Each row is a point on a tangle of strands that fork and nearly touch. The rows are in no order.
Two points are linked if the straight distance between their rows is under 106. Some points are linked to none.
j239: [ 10 -35 -35   3  -5  51  -8  -4  19  18  -4 -34  16 -11   9 -11  10  10
  20  12   7  36   0 -20 -39   3  16  35  32   7   6 -39  -7  -1   4 -15
 -10]
j124: [ 20   2  20  -9  36 -20  31  -2   9  12  -7   0 -23 -16   3  14   4  -1
  20   1   3  -2   9  -3 -20  23  12  17  17 -32 -17  -8 -27  -3  -3  23
   8]
j708: [-26  23  -5  12 -24 -35  12 -20 -19  13   6 -11 -25  14 -10  17   0  23
 -28 -32  -6 -12  22  41   6 -22  38  -8  -6  -2 -13  -4  -9 -18  17  24
 -19]
j270: [  3  18  -3  12   0 -26  16   8 -13  14   6 -23 -18   5   9  12  -7 -24
 -18  -6 -18  25  25 -14 -11 -36 -12  -5 -13 -30 -27  13 -22  19 -11 -29
 -12]
j50: [-34  62  22  12   4  -5 -30 -11   8  11  14 -18  20  20 -33 -20 -14   0
 -37   8  22 -17 -12  13  20  -4  -6  12 -20   3  11   7   1  10   3 -18
   7]
j92: [ -9  11  -8 -25  -5  14 -17   2   6 -15  -6 -17  40  14 -19 -28   0  37
   2  -4  21  -9 -27  33   5   0  20  28  -3  11  46 -15  32  -8  20  19
 -11]
j194: [ 20 -13  26 -11  -1  -5  -2 -18 -13 -24 -18   6  28  -1 -14  -6  23  20
  37   4  28  -7 -14  18  -4  23 -40   2  -5  12   4  -1  14 -10  13 -26
  20]
j941: [ 34 -28 -28 -10   0  15   2  31   0  -1  11  -3 -23  -1 -13   7 -11 -19
 -17  -5 -39   6   6 -39  23 -16 -30 -38   7 -19   5  12   1  15  -6  42
 -35]
j519: [  3  -4  16 -40  -5 -10 -13  -4  12 -15  -2   4  45   5  -2 -16  38   5
  42 -19  22  -4  -6 -20  -6   2  -7  -6  -7  27   9  21 -15 -12 -48 -18
 -20]
j445: [-18 -18 -31  -7  -7 -10   6 -10   1  11 -54 -20  11  -2  27 -15   7 -14
 -12 -19   5  15 -19   4 -16 -36 -17   4  15  24  13 -21  29   0  -6 -31
  17]
j557: [ -2  -5 -22  43 -11 -13   9 -32  24 -29 -44   6  -8  -1  -8  15  15  14
  -5   4 -21  11 -15  11  12 -10 -34  -7  15  25 -10   0   8 -17  11   0
  50]
j760: [ 15 -33 -13  30   2  32   9   8  -2   8   2  11  19 -40 -15  30  23  -5
  -5  24   8  19  -4   7 -21  29  28  -3  -6   1 -33 -25   0   1 -12 -37
  45]
j956: [ 10  -5  12  51  26  28   6   2  12 -10  18  20  12  -8 -13  35   3 -11
 -10  24 -22  26  10  19 -18  29  18  13 -31 -10 -28 -21 -10   8  -6 -23
  17]
j560: [ 28 -17 -10 -41   3  14   8  46 -16   3 -12 -13 -18  31  26 -10 -13   7
  18 -22  -4   5  -7 -12  15  -8  17 -12  -1 -12  13  49  26   7  -1 -33
 -28]
j528: [  5   8  50 -16 -16  -8  13 -28 -20  22  40  -2  14   7 -12 -20   5  15
  24  23  31 -40  -6   2  -5  23  27  15 -10  -8  10  -1 -32  -2  23  -4
   1]
j185: [ -8  27  17 -17 -11  17 -24 -27   2 -19  16 -11  40   8 -37 -27   3  12
  18   3   1 -27  -5 -14   7   0 -33   1   0  -7  27   5 -19 -10  16  42
  -1]
j792: [  3  -6  -9  18 -14  31   3  -9  10  16 -11 -43  21  20   9  -3  -5  17
  14  22  -5  -7 -17 -25 -14   2  43  27  18   5  13 -34  -8 -13  -3  -8
   7]
j535: [ 22  10   4  -1  12   2   8  -3 -11  12  19   3  -6 -21 -50   2  13  -6
  -5  15 -11  -7  -1   0  14   3  15 -22 -11 -26   0  11 -19  21  11  19
  30]
j433: [ -5  13  13  51   8  17   4  -9   8   0  51  -9   0  21 -22  19 -20 -33
 -18  17 -10 -38 -12   3  43   6  27  -9 -50  15  10  15 -11 -12  14  -6
   1]
j328: [-26 -14  -3  -1 -36 -24   6 -26  -8  29   2  -4 -42   0  12  16   5   3
 -25 -33  24   0  22  13   6 -21  18 -11   1  20 -17   5  -6  -6  21  -4
 -15]
j42: [ -4   5  -5 -13 -20 -20  -3 -12   5 -45 -15  34  11  14   5  11   7  16
  -1  -4 -11  -5  -1   3  20 -31  -1 -20  -7   8  11  35  16 -11 -12   7
  14]
j576: [-34  12   6  15 -13 -25  11 -13 -26   8  -2  19 -12 -18  21   4 -10   4
   3  -7 -19  13  37  18 -34  -6  18  -3  24 -13 -22 -50 -20  -9   5  39
  -1]
j687: [ 11   9 -19  10  -3 -10   8 -19  34  23 -18 -27 -49   6  -8  13   8   2
 -16  -5   9  -7   9 -20  24   1 -35  -1  43  -1  -3   2 -20   5  26  23
  15]
j467: [  4  29  34  14  32 -14  10  -5  10  21   4  -2 -25   4 -20   7 -17  -3
 -17   7  40 -12 -27  47  30  32   3   5  -3   2  -4   9   0  12  29 -17
  46]
j386: [ 10   4   4  -9   9  -7  10 -29  30 -35 -27  -6  37   9 -19  10  23  26
  23   1  13   6 -19  15 -14  23  36  27   1  12  16  -3 -20 -18 -46 -24
  14]
j326: [-18  51 -14  19 -10   3   8 -22  17 -45 -10 -24   4  23 -41 -41  25  42
  -1  -5 -15 -13 -19  16  27  -7 -25 -11  -6  -1  13   7 -25  -6  -5 -33
   6]
j529: [-16  33  -2  -5  19 -14   3  36  -9  -7  -2 -15   0   0  26 -36 -43  -5
 -12  19 -24  -3   3   2 -26 -16  -5  10  -4 -33   8 -32  -4   0 -17  17
 -18]
j572: [  6 -31 -60   2  -7  40 -10   7  28 -29 -21  21 -15  -9  11  -5  10   1
 -20  -1 -47  29   0 -22 -10 -34   4  18  -4  -8  20 -13  27  10  -2  -6
  -4]
j826: [ 11 -32  -6   1 -25   7  15 -26 -25   1   5   7  -9  -4  -6   2  15   4
 -13 -12 -10   3  15  32 -25 -15  17  24 -41 -10 -16 -23  -2  16  41 -15
 -21]
j140: [-29 -16 -35  -5 -22 -13  -7   5  -4   0 -35 -17  49 -25   7 -16   5 -21
 -10 -12 -17  13 -20  -8 -34 -36   6   0  -1  18   7 -26  17 -11 -44  -8
  19]
j971: [ -6 -11  12  29  -8  13   5 -13   6   1   6  25 -19  29  36  31 -16  12
   0  17  -1  18   4   1  -7   0  11  30  21  11  -8 -12  19   1  52 -20
  11]
j91: [ 14  14  -2  12  34  -3  -4  46  36   7  -4  -4 -54   6  12   3 -19 -18
   4  11 -23  21  13 -50  11  -5 -23 -11  19 -38  -8  17  -8  -1 -34   1
   2]
j650: [ -9  -5   7   5 -19   3 -22 -17   8 -29  14  35  31  17  -5  28 -11   1
 -12  12  -1  -9 -26   0  21 -10  38  -4 -23  23  10  32  17 -10  -6  16
  15]
j626: [  6  20  13 -20 -13 -35  27 -29  -5 -18  -9  -2   4  32 -12  24  -2  41
   8 -18  -2  12  19  39  -1  -4  40  -8   8 -17 -14  17 -14 -16 -16 -29
   3]
j71: [-23  35  18   7 -14 -13   1  -7 -25  14  -2  14 -12  -1 -21 -14   1  32
  -8   4  20  11  17  30  -7  -2  -2   1   9 -13 -15 -10   3  18  23  -9
  27]
j513: [ -9  38   2  49  38  -3  13   5  38 -23  -3  21 -38  -2 -18   6   2  -5
 -10   8 -43   3  15   2   0   8 -36   5  -3 -25  -5  -9 -20   0  -1  33
  18]
j209: [ 30 -10 -26 -31  17  19   6   8  16   0 -25  -5 -34  -3  14 -34  13  -1
  24  -3   4  20  -3 -24 -31 -18 -51  31  18  -2  11  -2  24  28  26 -32
  -2]
j804: [ -5   4 -26 -43   0 -13 -15   4   3   3 -18   1  30 -29 -36 -25  30   0
   0 -31   9   3   9  -1  -7  -6 -43 -19  16   9  10  10   6  -7 -35  44
  -4]
j629: [ 13 -20 -13  12  14  28   8   5  24  -2  -6 -45  -3  11  19   6  14 -14
  18  -8 -10  22  15 -33 -21   3 -14  36  -1  -6   2 -26 -18 -10  -9 -21
 -39]
j101: [-20  24 -12 -30  -1  13 -28  -1  12 -17   2  16  16  14   5 -22 -12  25
   1   5   2   4  -6   4 -10 -11  10  43  13  10  27 -20  21   9   5  43
 -11]
j403: [-14  32  36 -11 -16   9 -22   4 -44   1  32  18  24  -2 -21 -17 -14  23
  10  -1   3   3  26  15 -14   5 -28  -1  -7 -26  -3  -6   6  21  29  20
  -5]
j833: [ -8 -11 -17 -22 -10   3  -1  19  -2  27  11 -15   0 -13  -2 -17  16  -7
 -10 -14  18   7  23  -5 -18 -12  22  11 -11 -10   7 -17 -10  20 -25  -1
 -36]
j498: [ -4 -30 -16  -7 -19  -4  19  -4 -17   0  -6  17 -37  -3  28 -18  18  -7
  -1 -17  -2   8  19  12 -17 -30   9  18 -39  -1 -10   5   3  20  27 -58
 -24]
j122: [-18 -11  19  -3  -5  15 -19  20 -29  10  34  21  11 -19  -3 -18  16 -24
  12   7  20 -18  12  -6   9  27 -32 -26 -35  -2  -7   7  13  13   5 -10
 -21]
j400: [-22  30 -19  25  10 -15  -6 -17  42   3 -24 -52 -21  24  10   9  17   1
 -11 -20   9  -1   4  -3  11   9 -28  15  29  21  -2  -5 -23 -17  -1  12
 -12]
j789: [-14  11 -10  16 -16 -23  43  -8 -14 -14 -10 -10 -46  10  31 -23  12   9
  14 -21 -27 -14  18  22 -11 -29  22  -5 -28 -17  -5  11 -30  -8  14 -47
 -22]
j113: [-19  48  11  -9 -12  -1 -15 -16  14 -22  10  -1  21  22 -44 -23  15  26
 -20  -3  11 -15  -9   3  36  -1   7 -14 -15  -3  11  36  -7   7 -24 -28
  11]
j794: [  1 -26  19 -30 -18 -21  -4 -29 -17  15 -14   1  49 -22 -17  10  23   5
   7 -19  35 -16 -27  34  -7   7  26  -8  -2  23  16   9  16 -13 -16  12
   9]
j916: [ 17  -3  -8 -52   6  25 -19  38   9  -9  -1  -1  -6  28  38 -13 -25  14
  18   5  -4   9  -7 -34  -3 -12   6  16  22  -6  21  27  28  21  -8  -8
 -47]
j979: [  4 -18  20 -19  13 -26  -9  -8  -1  24  -1   4  32 -16  -9  27  30 -29
 -16 -32  40  12  11   3 -11  27 -16  -4 -20  14 -20  31  -2  12 -37  -3
  -2]
j311: [ -6  18  32  11  -8   9   0 -17  -7  -2  23   8  34  -9 -15 -19   9   6
  19  33   6 -33 -22   0   0  23  37  -2 -25  -1   4   0 -29 -17  -8 -26
  19]
j5: [  6 -17   1 -28 -28 -11 -13 -24   5  13  -6 -12  42   7  -4   0   1  25
   2 -10  40   3 -42  29 -14 -12  48  38  -7  31  30   0  19 -10   0  -5
   3]
j323: [ -4  -7 -12  39 -10  16   5 -12  12  -1  -9   7  -8  18  -2  37  -9  26
  -1  -2 -17  14   0  18   6   6   7   7  19  18  -8 -21   6  -9  36  16
  27]
j227: [  2  -5  33 -11 -23 -23   8 -31 -11   6  42  32 -16  -3   2   3 -12 -26
  -8  14   6 -32   0 -30  32 -14   5 -34 -11  13   4  30 -27  -2  20  31
  15]
j900: [ -5  28   3  51  29  17  19 -20  36 -16  -4   1   4  10   6  29  20   4
   0  11 -17  26   9   6 -36  32  -7  28   1  -5 -32 -10 -20  -3 -22 -54
  17]
j38: [-16  22  -6  -8 -10  -1 -25 -19   4   9  -2 -26  37 -13 -47 -18  27  -9
  -5 -18  22  -8   6 -18   7  -3 -42 -14  16   6   7 -13 -17   3 -17  29
   5]
j284: [ -8  -7   8  -4  -5 -17 -13 -31  17  -3  13  17 -12  -7  17  -5  -8 -32
 -13   8   0 -30  -4 -46  26  -7 -41 -25  13  22   2  26 -26  -4   9  45
   0]
j537: [ -3 -20  27  13   5  19 -12  24 -17  18  30  27   4 -13  -5  16   1  -4
   3   7  32   2  -2  13  15  42   4 -13 -27   5 -17  15  25   3   6 -35
  22]
j344: [  2 -18 -26 -35   0   8   9  31  -7   5 -27  41 -20 -19  11   0  25  33
   1 -17  12  17  20  21 -17  -6  34 -19  19  -5  -1  12  44  19 -13 -17
  15]
j168: [-20   4  28   9   1  -7  -1  -6 -10 -18  26  55  -7 -11  13 -28  16  -9
   6  15   5 -31  -2  17  -3   8  31   3 -48  -1  -4   5  -6   1 -11 -36
  18]
j985: [ 26 -27 -28 -36  -9  11   1  -4  10   6 -37 -20   4  -1   6 -27   9   6
  22  -1  23   7 -20  -8 -16 -25 -30  10  32  41  25  -1  28   5  15 -20
  16]
j772: [-10  16  40  -9 -14  -3   0 -45  -2  -4  32   0  -2  13 -21 -18  11   0
  14   6  20 -47  -1  -9  27  14 -15  -7 -11   6  13  26 -33 -10  32  19
  -3]
j114: [ -2  18 -25  18 -14   5  -1 -13   8  -7 -14 -40  -7   2 -23 -44  20   8
  -8  -4 -12 -13  -5   0  16 -22 -25   9 -18   6  17 -11  -6   9  17 -19
   0]
j243: [  3   3   1 -20 -40 -32  20 -31  11 -23 -21  19 -12  25  -8  16  19  35
  -5 -21   8   3  10  18  16 -21  11 -31  15  22  -1  51  -5 -11 -20 -37
   6]
j37: [ -1   0  -2   8 -10  13  -3  10 -18 -10 -12   7  27 -22 -45   4  27  23
   7   6   6  -2 -23  18  25  27   8 -51   4  -3 -15  10  12   5 -19 -27
  42]
j426: [ 21 -12 -19 -11  24  10 -11  19  24 -36 -32   9  -1 -13  -4   6  12  -6
  23 -10 -27  11  -8 -17   0  11 -52  -7  24  -1   4  -2  12 -14 -11  37
   6]
j877: [ 26 -21 -19  -5   9  -8  14  21   9 -24 -34  -5  33  -7  -3  -7   2 -14
  27  21 -20  -5 -48 -24  11  -3  10 -26   9   4   4  13  14 -22 -34 -12
  44]
j16: [ 22  -9 -20   3   7  -6  -1  26  18  -7 -20  -1  13  -7  -9  23 -20  -9
   6  11 -37   9 -23 -33  -3 -10  32 -14  27 -15   5  -1   8 -13 -29  38
  32]
j562: [-28  23  22   2  21 -14 -26  -4   6  33  14 -14  20  -8 -11  -3   1 -11
 -31   3  59 -27  -8  14   0  21  12  31 -14   7  11  -5 -14   4  -6  11
   1]
j776: [ -2 -19 -11  -6  17  16 -27  36 -11   9  -9   4  -1 -15  22  27 -16  -9
 -12 -12   8  15   8 -11   6  19 -19 -24  33   5  -8  -8  31   7 -24  34
 -16]
j197: [-15  10  10  18  48   3 -18  23   8 -17  31  14   5 -16  -4  -8  -6 -28
 -10  22 -11 -24   9  -5  15  24  -1 -19 -32 -24  14   2 -11  -5 -34  30
  -8]
j635: [ 11 -24  29 -13  17 -14  -9 -15 -12  28  16   2  32 -39  -7  15  20 -19
 -15  -6  50 -12 -27  18 -11  24   4  16 -22   8   0   9   3  -2  -9   9
  12]
j278: [  8   0 -16  18  -5  -4  13   5  -2 -20 -19   1   1 -16 -27  -9  20 -10
   7   6 -28  -7 -15  -8  24  -9  -6 -60  -2   1 -10  22  -6  -6 -30 -27
  38]
j596: [  1  28   7  41   8  10  12  -8   9 -15  -2  12 -21   5 -14  29   9  20
  11  -6 -23  17  34  17  -9  16 -36  -1  18 -15 -33 -19 -17   1  32  13
  16]
j622: [  3 -20 -16  -2  14  26 -15  51   3  25 -16 -20 -38   1  28  -6  -9 -14
  -7   2   9  10  -1 -26  22  16 -36 -21  28  -2   1  -2  33  15  -8 -22
 -14]
j923: [  2   0  17  31  -1  42 -23  -9   9   3  41 -11  20  19 -27  27 -10 -12
  -7  23   5 -19 -25  -7  25  34  15  16 -32  15  12  12  -1 -18  33  15
   7]
j682: [  4  31   5   8  22 -19  11 -14  22  31   6 -13 -50   8 -16   8   4   1
 -22  -3  32 -23  -2  -1  39  23   5  -9  20   1  -7  12 -24   5  27   5
  26]
j301: [ -2 -18 -10 -15   2  -1  -6  -6 -28 -18  16  62   0 -31   5  13 -28  11
  -8   0 -20  10   0  33 -18  -3   2  20  -4 -10   7 -10  25   8  34  48
  -4]
j861: [ 17 -13 -38 -30  -5  46  -7  27  13   8  15  -3 -28  21  17  -9 -15  13
 -12   3  -7  15  -2 -24  17 -22  19  24  12   3  31  -3  26  31   7  -2
 -43]
j592: [ 20 -13 -26 -48 -17  11   4   5  21  19  -8  11   4   9 -26 -15  39  36
   2 -13  31  -5  -9 -14   0   2  52 -15  35  13  13  25   0  17 -38 -26
  18]
j683: [ 16  -7   7 -12   4  12 -15  14  -9  -6  15 -29  18   9  22 -19 -35 -22
  -2  19 -14 -31 -26 -18   7   7  -1  19 -19  -3  23  -6  -4   3  15  23
 -47]
j933: [  4 -21   2  16   6 -20  20 -27  15  -3 -17  12  -2 -19   9   5  29 -13
  12  -4 -14 -19  -5   3 -15   1  14  20  -4  11  -6 -23 -31 -17  -5  10
  10]
j616: [ 12 -13  16   2  13  19 -21  -6  19 -15  27  29  11  31  15  29 -23 -17
   2  22  -2 -12  -6 -22  22  25  26  22 -27  18   2  28  -1 -13  -1   7
   2]
j466: [ 13 -44 -17  -8 -21  25  15  -1 -29  20 -15  -7  27 -49 -44  10  39  21
  14   6  24  13 -14  15  -9  36  21 -23   6  -6 -21 -13   4  -5 -10 -16
  28]
j106: [-30  29  16  16   8  -9  22  21 -30  25   4   8 -12 -12   4  -6  -9  24
   4   5  -4  -1  30  24 -15   7  32 -18  15 -39 -22 -34  -7   0  -2   6
   6]
j378: [ -6 -14 -40  -9  -9   8  -5  39  -9   3   8   8 -30 -22  -3 -10  11 -13
 -28 -26 -32   7  28 -14  10 -22 -14 -33  -4 -19  12  -2  12  11 -29  34
 -56]
j13: [ -3   4  -2  43 -10   7  21 -12 -23  37  -2 -34  12  10  -4  42 -18   0
 -20  10   4  29  11  27 -31  -4  42  16   2  -4 -27 -23   8  -4  16 -41
  10]
j945: [-17   7  19  36  22  -2  15  28 -34  -7  10  10  -6  -2  31   5 -34  -5
  15  14 -22  -6 -15  27  31   4  19 -43  -3   3 -16  -7  12 -22  13  14
   5]
j730: [ -7   6  29   8  -4 -30  14  11 -34 -26  -4  18   7  -7  15  -5 -27  -3
  30  15 -27  -9 -13   7   3 -15  -8 -54  -3   3 -11   4  -2 -27   5  12
  24]
j602: [ 13  -2  20 -44   1 -23  -5   4   0  19 -11  -7  32  -9 -19 -11  39  -8
  12 -35  32   7  17  -2 -13  -4 -30 -23   8  16  -9  27   0   0 -46  -4
 -17]
j717: [ 13   1 -25  -1  22   2  -4  39  14 -35 -24  19  -5 -24  -2  -2 -19 -14
  13   1 -48   0 -20 -33   7  -5 -19 -35  19 -29  10  10  14 -25 -27  55
  13]
j137: [-13 -19  14   9 -17  -4   0 -12 -15  14  -4 -19  27 -10  17  27   6  -9
  -4  -1  17  34  28  -1 -43  -5  13  19  -2   8 -31 -23  -4  -5  -5 -38
  -2]
j232: [-13 -16 -37 -19   8   5  -5  13  19 -17 -16  46 -10 -27  13 -15  24   4
 -11 -13 -12  12  10   4 -16  -8   7   6   3   4  10 -13  26   1 -22  15
   2]
j894: [ 20  -2  19 -14  13  -5  -6  10 -13 -22 -10 -12  27   0  19 -35 -24 -21
   9  26  -9 -22 -35 -14   5  -5 -23   3  -4  13  11  10  -2  -4  20   3
   2]
j741: [-14  22   3  39  29   8 -11  13  16  -3  31   6  -9   6 -15  -6  -6 -13
 -29  24  -6 -31  -4   6  24  18  43  -2 -42  -9  13   2  -7  -3 -25 -10
  -5]
j873: [-17   3  22  21   0 -23  16  21 -29  20  -1  -5 -25  15  28  34 -35  14
   5   0  19  -4 -12  25  21  10  23 -30  21  12 -26   6  19 -26  23  -8
  13]
j62: [ -9 -27  -4 -11 -16  15 -12  26  -4  20  26 -11 -14   6  41 -19  -3 -16
  -9 -15  20  -8   8  -7   3  -3  27  25 -26  11  11  -4  10  10  -7 -33
 -70]
j192: [ -3  -9 -15  10 -17  -3  -2 -43  29 -19 -32  23 -26  -8   9 -14  15   6
  -1   7   6 -14 -11  -5  10 -14 -43  14  20  38  18 -10   9  -4  33  14
  31]
j271: [  8 -34  10 -24   2   0   1  19 -23  21   6  30   1 -29  15  21   7  -1
   7 -10  24  12  27   5 -17  24   3 -17  17  -4 -19  -8  12   9  -7  33
 -18]
j482: [ 18  -9  26 -24   7 -28  20   6 -23  26 -10  10  -7 -19  -2  13  13  -1
  24 -10  18  12  34   1 -23  14 -26 -15  32 -19 -34 -11 -15   4  -1  16
  12]
j346: [ -8  -3  15  13 -11 -33   9  -5 -19  -9  18   9 -14  -3  28   8 -17 -33
  -6  -4 -26   3  28 -20 -12 -34 -16 -12 -24  -8 -26   5 -25  -3  -6   8
 -24]
j389: [-13  29   2  11  20 -13  -9  -4  18   8 -15 -52   9  41  13  29 -18  -3
   1 -14  -5  10   6   0 -10   1  -2  34  20  20   4  -7  -1 -20  -3  21
 -29]
j224: [  5  12  13  31  23  -6   8  -2 -19  21  34 -11 -25   9   3  28 -42 -14
 -10   5 -18  -7  15  29  -1   1  13   3  -4 -12 -10 -19 -19  -4  39  53
 -24]
j831: [  6   5  16  10   4 -16  32  10 -18  28 -27 -24  -2  13   8  28 -28  16
  13   8  15  30  -6  21  -8   1  32  -4  32 -13 -24  -9  10   0  27 -34
  34]
j962: [ 27 -32  -7   4 -15   3  15   6   5  -9   3  -7  -1  12   9  12   8 -32
  30 -14 -25 -16  -8 -32  31   6   1 -33 -27   8  -7  38 -13 -14  -7  -6
 -20]
j152: [-16  16   1  -9 -11 -20  -1   8 -29 -25  11  28   2   1  27 -22 -33  -8
 -10   0 -34   0  13   2 -15 -41  -1   3 -18 -15   3  -6  -4  10  -8   9
 -26]
j951: [ 14 -16  12   0   6  10  -6 -15  27  10  13 -28 -10  27  12  18  13 -23
  14  -8  24   4  10 -36   3  32 -11  17  -4  12  -5  13 -20   2  -5 -24
 -22]
j336: [ -1 -19  -4   0 -13  37 -15   0  -8  -6  21  -8   1  13  37 -31  -7  -9
  14   7  -5 -19 -10 -12  -7   4  -4  42 -16  19  25 -29   1   2  19   2
 -69]
j532: [ -4   2   5  31  16  -3 -16   1 -15  11  21 -13  12 -11   8  25 -44 -25
 -39  12   1   6  -3  33 -11  12 -18  22 -22  -4   6 -33  16   1  21  43
 -24]
j505: [-28   1   7 -28 -13   9 -32  -7 -21 -20  10  33  22 -14  24   1 -29  25
   5 -10   5   8 -12  38 -22  14 -15  24  15  16  13 -33  34   4  21  48
 -30]
j909: [-12   4  11  13  10  13   7  -5  17  -7  -1  -3  -1  14  22  27  20  -3
   0 -10   6  27  25   4 -26  14   9  18   0   4 -27  11  -1   5 -22 -78
  13]
j936: [-15  -7 -27   3 -28  -7 -10 -24 -10   6  -1 -12  -2 -17 -14 -49  -8 -23
 -29   4 -11 -29 -27  -9  15 -38 -30   4 -12  13  27 -16  -2   9  25  23
 -11]
j93: [ 24 -37 -48  -3   0  57 -21  23  11  -1  17  19  -2 -13   2   6   0  17
 -17  25 -13  33  12 -14  -9  -9  19  30   4 -21  14 -21  24  27  -5   7
 -10]
j506: [ 38 -26 -12 -19  10   4  -1  13  -6  -6  -9  26 -32 -20  26 -10 -19 -22
   0  10 -10  12  -2 -20 -10 -13 -63   8  20   7  -8   0  22  34  22  -1
 -12]
j272: [ -1  -1 -21  -3 -20 -25  10 -27  12 -14 -34 -32  56 -16 -28  -6  24 -10
   0  -7 -28   7 -20  -3 -17 -11  -5   1  -4   7   6 -28 -27 -30 -43   9
  21]
j946: [ 39  -8 -21 -24  11  -2   0  22  30  21  -3 -20 -34   2   0  15 -16 -21
   1  -4 -17  17   4 -59  19 -12 -40 -19  37 -13  -6  27  -5   9 -20  30
 -15]
j268: [ -1 -13  -2 -11 -10 -17   3 -22  19  10   0  -4 -26  30  27  27  -3 -12
 -10 -26  14   8  26 -14   3 -14   4  15   9  20 -17  33  -9   3   6 -11
 -23]
j997: [ 19   3  26  -8  19 -13   2  -5 -13 -14   5  27 -11  -4  23 -19 -24 -11
  11  26  -8  -3 -11  -4 -13 -12 -39  23  -7  -7   4  10  -1  19  38  -2
  20]
j961: [ -8   5  30  21  23  14 -19   9  -5   0  10  21  -7   3  -4   9  -9   9
   7  19  25 -12 -17  33  21  48  -8   1  -1   1  -9  -4  24  -2  41  11
  27]
j413: [  3  28   7  12  36  25 -16   7  21   4  22 -20   2   2 -21  -3 -17 -20
 -20  19 -15 -17   6 -24  20  17 -24   5   3 -31  21  -2 -22   7  -4  52
   0]
j273: [  1  41  21  19  32  -5   3  14  -1   6  34 -19 -14  26  -1   8 -46 -19
 -20  18 -19 -15   0  -1  24  -2  -6 -11   1 -18   7   4 -24  -9  22  47
  -8]
j769: [-19   8  -3  22 -16   1  10 -12  -3  -1  -1   3   1 -23  -3 -25  17  -7
   9   1 -26 -18  18 -13 -19  -9  12  10  -7 -12   2 -50 -32 -13 -17  29
  -5]
j604: [ 10  24 -14  38  38   1  14   9  41 -12  10   8 -47   4 -17  19  -7 -21
 -21   5 -43   9  12 -20  16  -8  11  -1 -12 -25  -6   8 -17   1 -32   1
   7]
j640: [  9 -17 -17 -14  -3  -7  -4 -11 -19  -4   7  13  12  -6   0  23  -9  17
 -12 -26  -6  18   1  53 -24  -4  35  45 -27  -8   4 -18  21   7  21  21
 -24]
j739: [  1 -21 -30 -39 -25  -1   9  19 -30  31 -24  17  10 -23  -3 -17  -2  20
   0 -12  13  26   2  12 -29 -36  18 -13  17  -6   3  -4  42  28  -8  -6
  14]
j123: [ 11 -10 -18 -29  -5  -4  11   8 -17  27 -10  -4   4 -29 -29 -15  23   7
 -20 -12  17  31  26   8 -26 -21   2  -2  -7 -20 -16  -9   0  41 -13 -23
   3]
j701: [  4 -15  16 -29 -25 -12  11  17 -12  11  -3   3 -14  37  20   9 -13  16
  31 -19  25   7  -4  -5  21   7  12 -25   7  13   7  54  19  -8   7 -55
   5]
j395: [  6   8  -9  16  24  -2   6  49 -24  18 -19 -28 -25  -2  15  -5 -12 -17
  -6  -4  -2  36  12   2   4 -12 -38 -22   1 -26 -21   5  16  17   0 -42
  -9]
j972: [ 17  13   7 -26  16   3  -1 -13  35 -30 -16 -17  30  18  -6 -11  25  15
  31  10  10   1 -15 -28   2  11  -4  20  28  19  14  17 -13 -10 -35 -28
  14]
j51: [-15   6  32  12 -10  21 -20  12 -30  16  48  13  -1   1  -5 -26 -11  -7
  -4  23   7  -7  31  -4 -10   2 -19   8 -29 -30   1 -18  -6  25  23  -8
 -23]
j366: [-20  23  -2  20 -19 -31  47 -26  -7 -18  -5 -10 -33  22  -6  -1  13  30
   9 -15 -27 -10  24  30   6 -10  43 -15   0 -14 -14   2 -38 -24  -1 -10
 -10]
j755: [  5   5  37  -9   0 -30  -3   8  -8   8  -5  -5 -10  32  25  30 -28  12
  26 -12  39   1  -5   8  39  34  -9 -18   9  20 -16  40  12 -19  26 -26
   4]
j260: [  2  -2   2  -4 -14  -5 -18 -32  14 -31 -12  14   1   5   2 -14   1  -7
   6  10   9 -28 -17 -24  28   3 -60 -20  21  45   8  28  12  -3  21  23
  20]
j534: [-20  17  -5  -4 -12  16 -11  22 -11   8  -6 -46  32  14  19 -33 -23  16
  10  13 -13   1  -9 -11 -20 -14  30  15   4 -13  19 -34   5  -9 -17  -7
 -19]

A fork is a point with three links. Follow the links from the first point to the second and name the forks in between, in order.
j945; j506 | j873
j227; j326 | j772, j602, j635
j51; j498 | j366
j519; j557 | j602, j772
j971; j826 | j323, j772, j602, j635

Follow the links from the first point to the second, and from the first to the third. Name the last point that the two ways share.
j270; j326; j532 | j366
j50; j971; j328 | j635
j16; j730; j93 | j873
j268; j433; j50 | j366
j936; j346; j596 | j635
j941; j386; j168 | j772
j946; j789; j311 | j772
